Each row is a point on a tangle of strands that fork and nearly touch. The rows are in no order.
Two points are linked if the straight distance between their rows is under 92.9. Some points are linked to none.
q847: [-24  -7  10 -13 -11  19 -11   2  13  -3  36   3   8   3 -14  13  37 -14
 -26  -9   0  14  27  21 -25  32]
q396: [ -6   4  -6   2   0 -15  16   4   1 -40  -9   7   2   3  22  20  10  -3
  -8  40  11  11   3 -24 -34 -14]
q170: [ -1  39   3 -23 -22  18  13   4 -12  -4  -5  12  37   9  13  -2 -25 -16
  23 -35   4  35   5  24   0   5]
q185: [ 27 -54 -14  54  24 -16 -11  23  20  -3  24 -18 -25  -1   3  10   7  13
   2  22   4  -6 -29  27 -20  -6]
q343: [  8  -1  -7  41  -9  -7 -12 -17 -25  -4  15  10   0   6 -13   8  38 -11
 -21  26 -23  15   6  -4 -13 -64]
q462: [-29 -20  15 -10  -6   1  -6   7 -24  11 -32   1  14 -14  23 -11  29  20
  21 -14  -6 -11  33 -66  11   5]
q180: [ -7 -43 -30  -2  46  -6 -22   7 -12   9   8 -20  31 -11   1  -5   6  20
 -49   2  -7 -17 -15   0  -4  10]
q236: [ 26  16 -16  23 -10 -17  33  14 -20   4  40  12   4 -15  -2  18  27  -2
  -4  26  32   9  19 -16  15  21]
q598: [  3  25   3   1  13  26  16  10   4 -16  49   0  -5  26 -21   8  10  26
   7  -5  25  43 -28  15  32  20]
q290: [-30 -28 -17 -11 -24  24 -28   4   5   4 -26   8  -9 -16  34 -23 -11  -7
  -7 -47 -27 -33  12  20 -33  26]
q612: [ -8 -19 -14 -25   8  -8 -23 -23   6 -22 -48  22 -15  21   7  -8 -25  24
  -1  23   5   1  -2   6 -46  16]
q659: [ -6  29  22 -28   8 -21 -10 -18  16  -1  13   6  12   5  28  16 -26  -3
  16   4  26 -19  -5   0 -34 -19]
q981: [ 17  37   0 -29  13 -19   1 -33  41  33  34  10   2 -27  14   0  42 -11
 -29  33  -5 -29 -10  31   3  17]
q398: [ 28 -17 -28  29   8   6  13  32   6 -22   4   5 -20   2  14   9 -29  -1
   2  16   6  -2 -36  27 -10   7]
q53: [ 15  16   6 -33  -5  34  13  26 -26 -36   4   7  31  11  10  15  -2  30
   8 -16  17 -34  19 -32   7   8]
q228: [-28   5 -15 -26 -34  -7  -7   8 -35  34  -1  33 -14  -7  -1 -11  10  21
  14 -19  -7 -27  -4 -34  22  28]
q686: [ 28  -4  21  15 -34  31 -31  -4 -35  -8 -13  26 -14  21 -29   2   3  17
   7 -13  -4 -15  58  -7   0 -12]
q469: [ 38  40 -10   3  20   3 -10 -27  37 -13  27  -1 -30  -9   3   8   4   3
 -27  28  15  17 -33  38  -8 -11]
q999: [ 39  -3  20   4 -10   7 -37 -11  -7 -10 -18  13 -17   3  -9  -2 -31   6
  -1  -8  15 -10  69  23 -22   7]
q250: [ 17  16  17   2  11 -28  17   6   9  -4 -32 -13 -37  26 -35   2 -26  -8
  10  34  11  13 -17  -9   9 -11]
q63: [-28   7  -3 -43  -9  11   0   7   6  21   0  -1  18  16  -6 -24 -25  17
  30 -51   4 -25 -33  10   9   1]
q93: [-29  42 -11   2  -7   2  30 -13 -15   8  21   2  27 -30  15  18  29  -6
   9 -25  18 -22 -18 -39  37 -11]
q298: [  8   7  -6  -7   6  19  11  -6  15   7  19   4  27 -27  19  -3  -1 -16
 -17 -24   1  46  18   6  25  46]
q459: [ -2  -9  -4  17 -13  10  37  44 -12 -21  -9  -8  18  10   8 -12   0  -3
  45 -32  -2  47  -4  -3  27  -2]
q764: [  4  21 -10 -11 -14  25  45  29   2 -42 -30 -12   4  13  16  11   9  -1
  32 -10  -2  30 -21 -22  21   9]
q177: [  9  10  23   2 -45  14  -8  -4 -13   9   5  25 -15   0 -21  11  16   0
   5  -6  13   2  58 -20  17  23]
q73: [ -7 -30 -21  13  39   3 -24 -16 -13 -14  23   6  22  -5  12   8  17  20
 -26   4  15 -26 -11  -3 -26 -25]
q895: [-25 -18 -20  12  -6 -36  11  13 -14  48  11  27   1 -20  39 -16 -14  -6
  31  -7   1 -11 -36  -2  -1   8]
q346: [ 27 -32  34   0   5  -4  16  -3  30  13  -3 -29 -13 -32 -10  -5   7 -13
 -10  19 -39  -5  33  -8  56   0]
q600: [-27   5   9 -23  22 -27   2 -26  15  19 -41 -17 -17  16 -34 -12  -4 -20
  -9  24  -1  12 -19 -11  -4  -2]
q106: [-10 -35 -11 -13  47  16  12   2  -5  -5 -12 -18  22  -2  -1  -8   6   9
 -42  19 -37   5 -13 -25  24  17]
q711: [-20   0  14   3  20  11 -20 -45 -10 -13 -12   9  25  10  -7 -11   5  21
  15 -10  10  46   8 -16   8 -48]
q958: [ 10   3  28  13  35 -21  29  12   8  10   9 -27   0 -10  17   4  -6 -10
  23  15  26  -7 -11 -29  27 -10]
q169: [  6  -3  -6  47   6 -18  -3  -3  -8 -16  30  -4 -12   1   6  -4  37  20
  15  31  21  17 -15 -12  -8 -53]
q429: [ 49 -23 -28  27 -15  -8  -3 -10   9  31  11  13  -9 -55   0 -15  -8 -14
 -24  -6   2 -21  25   3   8  -1]
q959: [ -5   4   8 -17   9  19  20  -5   0 -13 -38 -18   0  -2 -28  -2  31  25
  -6 -12  12  11  13 -61  37  28]
q909: [-36  -3   5 -36   2   0  -9  13 -11  29 -22  -2  -8  13 -24  -5   1  -7
 -29   0 -47 -16   3  -6  12  40]
q885: [-30  22  10 -15  -4  -1  19 -11  -2   3  -5 -13  37 -14  34   1   5  -4
  37 -26  11 -11 -14 -36  12 -42]
q831: [-31  -8  31  16 -14 -33  -7 -22 -19  22 -27   2  -3   5 -14  -8  11 -30
  14   4  -8   1  47  -8 -23 -33]
q674: [ 33   8  15   1   2  43  -2  10   6 -40 -11   7  -3   9  20   2 -37  12
  15  -7  -8  34  14  14  12  16]
q685: [ 31   6  33   9 -24  16 -32   5  -6 -31 -34 -11 -22  34   2  -8 -33  10
  30 -26  -3  -9  49  38 -25 -18]
q813: [  6  -6  22   1  -1  27 -12  -8  24  -8  -1 -11  -6 -19  18  -1 -11  -7
   6 -32   2 -19  17 -10  -3  -7]
q341: [ 17  33  -4 -32 -24  12  23  20 -16 -18  -9  16  -4  11   9  17 -27   6
  18   3  12 -41 -12 -16   5  10]
q705: [ -2  29 -28   9  -2 -15  27 -17 -34  -7   9  16  14 -29  -9  19  35  21
 -10  15  26 -19   1 -48  39  15]
q818: [  4 -40  -4   7  12 -36 -32   7   4   0 -14 -13  18   2  16   9 -32  10
   8  -9  27 -11  10  25 -52  14]
q569: [-10 -22   5  -2   6  17  21  47 -30 -13   6  -2  35  33  19   2 -14  17
  32   0 -20  16  -5   8   3   3]
q379: [ 38 -32 -28  10  39 -19   8 -17  46  14  21  -6   0 -17 -16 -19  22   9
 -31  24  -9  12 -23  44  19  14]
q188: [ 20  -5  11  15  -6  32   2   0  -6  -8 -50  -1 -19   8   7 -21 -27  -8
   9 -28 -31   9  26  30  29  11]
q805: [  2 -18  53  10   5  -9   1  -2  27  25  -7 -21 -27   0  -4   3  -7 -22
   6  26 -34 -25  28  -1  17  -7]
q399: [-20 -17 -12   7  13  -4  -6 -23 -28  -4   5  32  33   9  18 -17  -8  27
  24   4  12  28  -7  -5   0 -32]
q51: [ 16 -27  -2  20 -11  14 -28  -6  -1 -10  16  31 -29   9 -11 -18  -3  45
  22 -13  17  16   7   7   1   0]
q839: [ -4  -6  32   6 -32   7 -14   0   8  18  26  18 -33  24 -22  20  31  -4
  -9  22 -10  -1  36  20 -12  14]
q283: [  6  30   9  13 -32  41   9   1  17   8 -24   0 -24   0 -11   2 -15 -23
  15 -27 -34  32  -4  27  39   8]
q735: [-34  -6  10   4   2 -30 -16 -31 -10  19  11  15  18  -3  14  -4  36 -10
   8  20  16  20  28 -17 -42 -23]
q514: [-10  -7 -26  19   6  -2  -9 -23 -16  23 -13  13   6  16 -23 -21  -9 -26
 -10 -26 -15   0 -30  16  -6 -34]
q626: [ 20  -7  -3  -1  27  14   7 -14  13  -1  39 -12   1 -27   0   1  27  12
 -35   3  16 -24  -2 -12  31  14]
q426: [ -3 -26  12   3   5   7 -56 -18  40  -3 -10 -23 -10  -3  -1  18 -22 -14
 -29 -10 -20 -27   4  54 -23   6]
q908: [ 22   1  -8  19  19   7 -30 -45  -5 -17  -3   6   1 -12  -5 -11 -10   8
 -13  -9  16  30  14   4 -22 -47]
q870: [  8  27  17  15  37 -23  20  -9  31   1  10 -21   3  -9  21  -1 -15 -16
  20  26  30  35 -29   5  -2 -20]
q926: [ 23  26 -44  -3 -17  19  11  -2  -1   6   3  36  -7  -5  -3  14 -19 -17
 -35   4  -8  10 -27  27  17  15]
q703: [ 34  32 -15  32  11  -6  -9 -20  -7 -31  18 -23  -9  -8 -19  12  32  -5
 -47  21  -6 -10 -14   4  -7 -59]
q159: [-15 -13 -32   1   8 -13  23 -12 -15 -10 -42  11  -4 -19  13 -14  -7  22
  18   6  17   6 -34 -51  19 -15]
q821: [ 38 -20 -26 -18  15 -16   6 -14  18  13  25 -17  -5 -28 -45  -9  35   9
 -52  11  22 -37  11  -9  17  23]
q575: [ 14  29  -3 -23 -11  20  15   4  -2   1 -30  -4  27 -22  12  -8 -26 -34
  -6 -48  -8  36  38   7  10  40]
q501: [-10 -41  28  39  19  20 -10  18   6 -16  -2 -24   5   7  11  -8  -9  -3
  -3 -18 -28  37  36  40  10   1]
q44: [ -2  49  33 -32  -3   3  -8 -35  -7  21   1   0  -3   7 -27   1  -8  -9
  12 -20  20 -30   3 -25  24 -12]
q817: [  7 -25   9  10  18  -4 -34 -15  34  -7 -21 -26 -27  13 -36  -5 -13  -7
 -11  -7   5  10   8  42 -21  -2]
q146: [ 16  10   0  -3  29  13 -21   7  10 -32  21 -34   0  34 -28   5  -4  25
 -10 -18  27 -15 -39  19  -7 -28]
q334: [ -4  13   3   1  28  18  -3 -11  -3  -2  32  -2  42  13  21  26  30 -17
 -42  21 -36   6  -9  13   1 -11]
q491: [  9 -10  16  10  13  40 -16 -25  -5   7  23  21 -16  10   1  10  17  20
 -22  31 -34 -25 -22   7  37 -16]
q189: [ 10  24  38  -1  -5  -7  -1  18   8 -38 -16 -24 -13  36   9   4 -24  -6
  32  10 -14  39  10   3 -24 -34]
q638: [-17 -19 -26  -9  -1 -14   4   2 -10   5 -60 -10  11 -25  24 -50 -10   5
  27 -49  11  17   4  -7 -22  23]
q894: [  4 -15  -6  -3 -14 -39 -23  -8  -9  45   4  32 -29 -17  -9  -4  -1  12
  -8  26   6 -24  30  -5 -11  33]
q494: [ 32  -2  30  26  16 -12 -27  14   7 -28   8 -17 -15  25  11   7 -38  22
  18  25  -7  33  16  28 -22 -18]
q636: [ -1 -28   2  10  10 -43 -34   1  17  17  18   6  -2  18  -2   8 -20  29
  30   6  40   1 -23  42 -31  24]
q360: [-34  -1  -1 -35 -17 -16 -10  12 -39   7 -29  20  11  39 -15  -4 -15  20
  17   3 -10 -31  -1 -10 -28  -1]
q24: [-33  10  38 -17 -40  10  -9   5  30   1   4  -2 -20  21   4  -6   0  -7
  59 -25  -3   1 -12  37 -20 -19]
q529: [-15  10  21 -19  14  15  23  17   5 -28   3 -34  14 -10 -12  19  33  -7
 -16  -4  28   2  28 -52  18  29]
q719: [ 10  34   3  17   1 -12  33 -14  -7  38  -5 -11  16 -19 -15   4 -20 -43
   3 -15  -8  28   2  -7  50 -14]
q84: [ 33 -15  -7  28  34  13  11 -10   3  -4  11  10 -14   7 -11   6  13  26
 -32  55 -36  15 -24  16  38 -13]
q998: [-20  28  23 -41  11  -9  -5  -6  10  38   4 -16 -18  -3 -17  -6  -2  -4
  -2 -18  19 -35 -10 -23  21  28]
q186: [  4 -28 -27   6   5 -34  -3  17  26   7  -1 -31  -3 -13 -12  20  13 -28
 -45  20  -2 -22  -8  21 -39  26]
q595: [ -1  -2  -1  12  39   0 -15  15 -10  -7  41  -2  41  22  24  30  17  11
 -17  29  -3 -31 -19  20 -14  -4]
q109: [ 10  -2   0  -7 -10 -24   4   0  -6  16  15  30 -14 -31  35  14   4  17
  -6  55   4 -26   9 -30   1  23]
q943: [  8  29  20  -2 -13 -15   3 -39  19  12  31  26 -15 -34  23  24  32   8
   6  40  28   0  13 -33  20   4]
q135: [ 25 -15  -2  28  26  -1   0 -17  19  15 -11  -5  -3 -19  12 -16 -30 -23
  -4   3 -16  15 -10  21  25 -13]
q98: [ -2  18   9  10  -8  45  -5  10   0 -24  33 -18  16   1   7   1   8  -8
   4 -42 -10  19 -24  -1  11 -44]
q526: [-21 -17 -17   5  -2  18  14  19 -34  27  -3   6  16  -1  -1  -7  -6 -11
 -12 -25 -41 -40 -26 -22  33   0]
q576: [-22 -32   8  10 -33 -13  -8  20   0  -7   8   5 -18  13  -1   9  14  13
  37   4  20 -40  -7  -5 -41 -33]
q904: [ 35  16 -12  22  14  26  -7 -10 -15 -30   9   6  -7  21 -14   8 -16  25
 -13  23 -14  28 -17  -4  32 -34]
q300: [-33 -29  -1 -15   9 -27 -11   1  28  29 -23 -13 -21 -24 -11 -32   3  -8
  -8 -13   6  19   8   6 -14  44]
q380: [-21 -11  -7   1   3   2   7  10  -3  20  31 -12  21   0   1 -23  -5  -3
  32 -64  23  -7 -39  10   7 -31]
q991: [-31 -15  18  -5   0 -10   0 -10   1  -8 -11   5  12 -14  23  -5  28   6
  19  -3  10  39  35 -38 -19  12]
q479: [  3  24  -8  18 -13  23   3  -1  16 -31  -1 -19 -20 -14 -17  -5  13  -3
   5 -29  12  35 -13 -13   1 -36]
q35: [  4  22  14  13   4   3   9   8  15  23  48 -27   6 -12  -1  -6  -1 -27
  25 -46  35 -12 -20   9  17 -14]
q430: [ -9   4 -21  -2  10  23  12  -3 -32  11  12  -3  37 -28   4  -4   7  -5
 -21 -43  -4 -26  -8 -41  49   8]
q588: [  5 -27   5  15   2   0 -14 -13 -17  10  -2  25  13 -10  19  -3 -10   2
 -19  21 -30   1  45   9  -1   7]
q776: [  9  24 -10 -12  28 -13  -1 -38  33  -3  25  -1   5  -3  -6  14  47   3
 -39  50   3  -6 -10  26 -20  -5]
q591: [ -8  21 -19  -8  -5  -5  27  -9  34 -15  17 -12  -8 -55  22  10  23 -23
 -22  15  24  -9 -14 -20  -8  25]
q67: [ 20  23   1  12  33  10  12   4  11   0  48 -30  -3 -17 -19   1  19  -3
  -8 -22  39 -39 -27  -5  27  -7]
q662: [-20   2  -3 -27  38 -15  20  15  -3  15 -20 -19  15 -21  29 -13 -13  -3
 -22  16 -33   8 -25 -31  38  25]
q720: [-31   3  17   3 -33   5  22  11  12  31  -2   3  -9  -6   1   5  25 -50
   2  -4 -36  17  15   0   7  21]
q174: [-24 -54 -22  25 -10  -6   2   8   1  26  13   5 -14 -10 -11  -9  37  -8
 -17   1 -17  -9  -4   4 -10  16]
q366: [-15  27  -2 -14   8  -4  36  18  23 -15  16 -22   1  -6 -12   7  31 -18
 -14   1  31  10  -3 -15   1  41]
q165: [ 16  35  21  18 -25  19  -7  23  11   0  18 -16 -24  29 -26   5 -20 -21
  -4 -20 -29  36  -4  41  17  -5]
q775: [ 33 -13 -21   5  46  -8   8 -16  16  23  26  -6  21 -38  13 -18  14  16
 -30  15  -1   5 -16   7  46  20]
q531: [ -9  24  11 -27   6   7  19  27 -29 -31  44  -8  44  17   7  11  -4  34
  23  -5  40 -25   8 -13   3 -14]
q248: [ 51  24  -3  20   6 -15  13  23 -23 -27  38   1   9   7  -3  27  -9   9
  -1  33  37   5  11  -2  -9  -3]
q33: [  4   0   7 -34  14 -10 -32 -40  12  -6 -37   8   5 -19  15 -28 -40  16
  -8  -7  18  14  28  -5 -28  10]
q278: [-12  33  24 -22 -17 -15  17   7  11 -17   7  -8  16   0  36  12 -12 -12
  47   9  17  -7 -13 -14 -16 -44]
q30: [ 16   6  -6  10  11 -28   6  -9 -29  23 -17  19 -10  30 -26  -5 -20  13
   9  34   8  -1  -9 -10  17  -9]
q809: [-50   4  30 -17  23  -6   3 -27   2  23   0  -4  -2  23  -4   0  26   4
   0  31 -17  11 -21 -22  20   0]
q858: [ 26 -18 -21  35 -22   9  11 -21  -5  -3 -47  13 -10 -21 -19   0   2 -15
  -7  13 -24   7  11 -17  12 -40]
q495: [ 33   2 -12   7   3  41   1 -22 -13 -20 -36   6   7  -1 -29   8 -14   6
 -30   2 -33  14   8 -17  37 -33]
q423: [ 14  -9  -6 -24  35 -18  -7  -1   3  13  23   7  -7   2   1  -9 -13  48
  -6  16  42 -12 -10 -15  10  44]
q179: [-17 -26  15  -5   0  17 -21   8  24 -19 -54 -32 -26  21 -11 -17  -5  -7
  18 -25 -13   3   7  18 -26   2]
q918: [ 14 -16 -35   7 -11   3  -9  13 -16  -5 -14   6 -11  10 -52  -2   6   1
 -18  -9  23 -14   5  10 -23   3]
q562: [ 29  -8   2  24  -9   8  26  17 -15 -13  19  20 -14  -6 -13  23  19  26
   2  30   7  17  27 -33  51  27]
q263: [ -6  -3  18 -12  -2   9 -19  29  22 -32  11 -48  -4  43 -31 -10 -18  35
  37 -19   9  13 -32  27 -21 -37]
q317: [ -2  -9  21  -6  15  19  18  16   7 -17 -14 -20 -22  18 -32 -11  11  23
  26 -19  29  -9 -11 -36  19  10]
q150: [-38  16  15   7 -31  -2  16   4  28  13   9   5 -30  15  -7   0  23 -30
  32  -5  -5  29 -24  16 -13  -7]
q875: [  2 -25 -13 -41  -2 -26   1 -12   0  13   7   7   6 -11 -20  -8  27   2
 -55  39 -41  -3  35  -1   5  22]
q975: [ -9   9   6 -15 -23 -29 -18 -19  -8  35 -26  43 -18  -4  17 -19 -36  10
  10   5  -7  -1  32  18  -7  47]
q724: [ -2   2  15  -5  18 -18 -10   1  19  45  27   3   5 -10  16  15  14  -7
 -16  22 -19 -18  -7  28   2  33]
q954: [-31   2  -4 -36   1  16 -12  -8 -26 -15  19  26  27  38  -5  -3  -8  38
  10   9   4  -3 -15   3 -12  -7]
q896: [  5   7  -9  -8 -15  -4  10 -13 -33  11 -72   2  16  -5   7 -41  -2  -2
  39 -49   0  21  43 -11  11   7]
q675: [-45 -42  -1  34 -15 -13 -11   6   9  15   9   9 -11  -6  23   7  21 -13
  17   1  -7 -21 -16   5 -39 -18]
q647: [ 45  14  17  26   6 -25 -13  20  11   2  34   0 -12  14  -2  25 -19  -2
   6  30  11  15  15  34 -17   6]
q368: [  0 -10  -6  -4  -8 -33   6  45   7  -7  -8 -13  12   0  16  12 -24 -13
  18  -7  24  -8  10   8 -47  37]
q673: [ 16  -4  22  17  22  -5  35  38  -2   0  -2 -36 -22   2 -29   1   7   0
  17   7  15 -17  -4 -33  46   2]
q249: [ 40  23 -10  22  21   1   4  11  -9 -21  17 -42  16   9 -34   6   6 -32
 -41  -7  -6  11  -5   7   4 -50]
q812: [ -5  -9 -27 -12 -33 -10  16 -24  -1  10   2  33  -9 -19 -18   6  42  -4
 -46  35 -29   6  11 -16  15  29]
q210: [ -6 -25 -16  13   4  -4   4  12 -23  28 -36 -16  14   4 -31 -25 -18 -33
 -15 -34 -24 -12  -5   4  12  -1]
q594: [ 34 -11 -15  -7  11 -24  -7 -27   0  25 -20  -8  16 -47 -14 -21 -24 -11
 -37 -12  11   1  42  -9   9   6]
q571: [-21  13  17 -19  -1  21  -6 -42  10  21   4  41 -22  12   5   6  13  20
  -2  29 -21 -11 -30 -22  34   5]
q851: [ -8  17  25 -18  12  -9  23   7  27  23 -33 -26   6 -32  29  -7 -27 -32
   7   0 -15  19   8 -32  32  27]
q763: [-33  -3  14 -49   4  -6 -16   0   1  19   2 -14   3 -36   3  -5  28   8
 -48  10 -34  -7  23 -32   8  30]
q201: [ -3  17  28  -4 -19  24  -7  -5  14 -40 -12  -2 -16  12  32  -7 -12  33
  44  14 -15  26 -15  -7  -2 -52]
q384: [ 23  14 -17  12  10 -13   4 -21  21  -1  22   9  -6 -50  37  12  18 -13
 -18  25  20 -30 -17   0 -20 -20]
q299: [-26  23  -4 -43   0   5 -11   4  -7  26   3  -4  -9  19 -23  11  -2 -12
 -31  -4 -17 -53 -26   3   7  26]
q860: [ 10  39  17  -8 -10  29  -7 -14  15 -57  11  -2 -29   4   8  19 -11  32
   8  19   6 -12 -27 -11   4 -35]
q872: [-11  -2  35 -10  10 -29  10  21  -1  27 -20 -12  -8  17  14  13 -26 -19
  10  42 -32 -10  21   5   9  31]
q453: [ 18  16   6   0 -20   1  -3   1 -25 -34 -46   2   1  35  -8  -6 -15  12
  34  -1  -9  26  31   9 -27 -29]
q120: [ 21  15 -22  10  12 -15   8  -7  41 -18   4  -7 -23 -14   4   0 -30 -15
  -4  11  24  26 -42  28 -30  -6]
q409: [-34 -34   3  24  -9  -1  25  32 -18  18 -11  -2   7   4  -7  -3  22 -18
  -9   3 -30  22  21 -12   4  23]
q388: [-24 -30  -2   1  10 -32   7   5  -8  27 -41   6 -16 -18  34 -26 -19   8
  30  15 -20 -10 -20 -35   3   1]
q314: [-18  18  39 -28   5 -11   8   9  -8  11 -23  -3  14   5  25  -7 -33  -2
  34  -3 -18   7  19 -13  14  28]
q535: [  7  17  38  -6 -14  -4 -20 -26  22   4  36  17 -25   0   7  24  22   0
  -7  44   7 -11  34   3 -23   4]
q971: [ -1  43  -9 -34   1  16  27   3   7 -28  -6   9 -12  -6  23  19 -24   2
 -23  22   0 -24 -21 -19  14  41]
q760: [-13 -22 -15   3   2 -14 -11   6 -10  -8 -24 -10  -3  19 -40 -22   3  10
  16 -25  42   9  15  -5 -38   0]
q244: [ 23 -17 -12   0  12   3  -8  -3 -31   7 -39  20 -18  27 -18 -18 -53  32
   8  -3  -7 -25   0   5  22  16]
q474: [ 12 -46 -24  30  32 -10   4  -1  36  -4  26 -11 -16 -25  -6  -7  38  24
 -17  34  23  16 -21   4 -10   4]
q126: [ 17 -10 -19  11  -2  43 -20  -6  -1 -16  38  26  -8  11  11  23  -3  23
 -26   6 -20 -21 -19  23  -4   2]
q747: [ 17  -5 -30  12 -19  -9  12  -2   0   9 -31  12 -11 -35   2  -4 -18 -25
 -13   1   0 -33  -8 -18  -7 -10]
q912: [-18 -18  20  23   0  47 -20  20  -6 -27  13 -20  14  15   5 -10   7   4
  10 -48 -24  35  14  23   5 -26]
q934: [ -7 -26 -38   5   4  -1   5  -2 -12 -15 -34   4  11 -18   4 -38   0  11
  13 -24  32   2  -9 -32 -20 -12]
q869: [ 13  41 -32 -17 -14  -6  14 -27  -5  21  13  22  18 -32   1   6   0 -21
 -37   0   2   1 -10  -7  27  12]
q553: [-30   1  19 -33 -17  25 -13  -1  26   3 -44 -11 -28  25  -8  -6  -2 -14
  -1 -12 -34  -7   0  11 -11  33]
q397: [ 46  14   7  18 -13  -1   1  17  14   6  32  -9 -24  14 -42  11  -4 -10
 -12  15 -10  25   8  39  13  16]
q376: [  7  -6 -25  24 -43  46  -8   4 -12 -37  -6  21  -9  -4   6   3   8 -15
 -10 -27 -30  23   8  15 -23 -24]
q700: [ -2  28   6   2  -8  -3  16  18   3 -18 -22 -33  -9   8 -21  14   6 -39
  -6  -1   4 -38 -16 -21 -13 -41]
q218: [-15   6  -4  -7 -26  10  17  37   3 -14  44   8  -8  34 -17  10  16  16
  29  -6  21  22 -24  32  -7  22]
q522: [-10  -9 -15 -14 -28 -16   8  39  11 -16 -33 -23  17  18  -4   1 -30 -10
  36 -28  14   1  -7  43 -50   2]
q549: [-44  -1  22   1  -7  29 -13  -1   5  11  21 -13  15  10  -1  13  39 -30
 -10 -21 -30 -25  -8  -7   0 -21]
q27: [ -4 -21  35  29   9  19  -3   8  12 -28 -15 -24 -24  12  -9   4   6   0
  -1  20 -35  49  31   8   8  -3]
q264: [  0  34  38   5  -7   4  -4 -24   0  34   3 -13  -5  -5 -20   4  -2 -41
   4 -27 -10 -11  11 -12  31 -38]
q898: [-21 -23   0  -9 -29 -25 -22  19 -26   9 -28   3   0   7  -1  -1   1   0
  17 -11   3 -48  22 -21 -41   0]
q827: [ -1 -22 -30  14   4 -28 -14 -30 -15  37 -14  10  18  -9 -15  -8   1 -25
 -44  13 -23 -20   5  24 -22 -27]
q164: [ -8  -8 -23  -3 -21 -10  10  19   5  10 -37  -5   7  -6   8 -31 -35 -24
  35 -52  10   9  -8  30 -20  10]
q375: [  7   5   5 -13  15  39   4   3  14  -8  30  14   9   8  21   1 -15  27
   9  -1  10  26 -11   5  33  40]
q254: [-16   4 -15   9 -44   2  15  -2 -31   7  -2  46 -15   8 -15   3  15  10
  24  -2  10  -8 -11 -14   8  -8]
q537: [ 12 -12  -3  47  16 -14  19   3 -21  -6   8   6  11  -4  22  -3  -7  15
  37  11  10  36 -16 -14  20 -51]
q465: [ -3 -13 -19   9 -50  26 -19   5  -5 -17 -22  19 -16  -2  11   4  -1 -14
   7 -30 -21 -26   9  26 -48 -18]
q541: [ -8 -28   1  10  10  -5 -14   8  18  -9 -14 -31   4   7  -1  25   6 -31
 -29  11 -34 -28   2  18 -36 -15]
q987: [ 15  27 -25   8 -17  29  32  10   3 -41  -9  -3 -22  -8 -10  15  16  -3
   1 -13  12  11 -24 -24  29   2]
q315: [ -7 -36  -7  -2  -5  -6 -35  -5  -1 -26 -32  10   8  12  36  -9 -33  30
  20 -11  11   2  25  41 -49   8]
q294: [ -3  19 -34   2 -25  25  12   1 -23 -16  10  26  16  14  -9   9   4 -17
 -13  -9  -9  39 -10  18  -6   0]
q649: [ 12   7 -43  -5  -6 -31  22  27 -28  -3  14   2  33  14 -15  -4 -29   2
   9 -10  41 -11 -20  10 -20 -18]
q791: [-19  23 -17 -56 -11   7 -16  11   9   1   4  10 -15  -8  18   9 -15   7
 -20 -10  -7 -32 -29   3  -7  56]
q739: [-42 -11   9 -13 -32  10   6  15   6  -6 -13  14   3   4  23 -12  23   4
  37 -27   4  20  15 -10 -26  26]
q141: [ -7  -3 -18  29 -20 -10  18   6 -19  31  10  36  -1  -6   9  -9   0 -16
  34 -11  -4  13 -20  -1  28   0]
q91: [-16  29  33  -5   9  34 -12 -13  10 -17  40 -19  19   9  11  25  22 -18
 -18  -2 -10   1  -6  -6  -7 -26]
q768: [ 12 -11  -3 -12   4 -26 -24 -17 -14  13 -47   7   9 -50  23 -25 -25   3
 -14  -2   6   6  56 -27  -9  18]
q486: [  8  31  10   3  12  13  -3   4   5 -36  29 -18 -30  25   1  19   0  15
  -7  16   1 -47 -46  12  10 -33]
q876: [ 23   6 -13  -6   4 -17 -10  -6  12  22  16 -11  -5  -2 -40   5  17 -14
 -33  -3  28 -27   8   8 -24  19]
q449: [ 21  -2  -9   3  25  -5   1   2 -24  35  15  18  11  34 -29   0 -16  10
 -14  28 -16  11 -11  28  36  26]
q893: [ 20 -10 -38  24   1 -18  -3  26 -16  -3  28  -3  23  12  10  21 -23  -4
   6 -15  13  -6 -26  39 -30 -17]
q403: [ -7  18  30 -28  23 -35 -18  -5  24  27  26   6  11 -10  50  12 -21  -2
   9  23  10 -18  -2  15 -11  27]
q953: [-21 -23 -15  -4 -48   9   3   8 -25 -12 -47  43  -8  22  24 -10  12  14
  25   3 -26   7  18   1 -35  25]
q251: [-43 -15  -9  -9   3  -3  27  37 -41 -15   8   2  53  25  14   1  24   7
  13   0   1   6   4 -24 -15  -7]
q888: [  7  12  16 -29  -6   4 -33 -22   3 -14  11  13   2  29 -11   2 -23  33
  22  -3  24 -25   2  14 -23 -26]
q133: [ -3  -7  -5   5   6 -10 -17 -26   6  13  40   6  33 -29  11   2  43 -18
 -28  -1  11  23  32   7 -34  -2]
q946: [-23   6 -29  -7 -13 -33  20  23 -47  18  12   7  55  14   6  -7 -13 -16
   6 -18  14   3  -5  -5 -16  -3]

Follow the links from the first point to the second, and from the first to the third. Name the last point that the two ways share.
q954 / q170 / q946: q659
q860 / q529 / q63: q120
q426 / q429 / q885: q876
q165 / q479 / q959: q120
q53 / q626 / q638: q876
q821 / q236 / q174: q659
q159 / q430 / q91: q398
q575 / q720 / q453: q647
q531 / q379 / q875: q909
q429 / q380 / q459: q626

A fork is a point with three links, a tip a point with one. Leave the first point through the second and follow the links. Name the first fork or tip that comes.
q805 / q872: q91
q893 / q649: q98
q150 / q720: q954
q858 / q747: q818
q479 / q987: q398
q384 / q591: q120
q595 / q73: q346
q33 / q768: q491
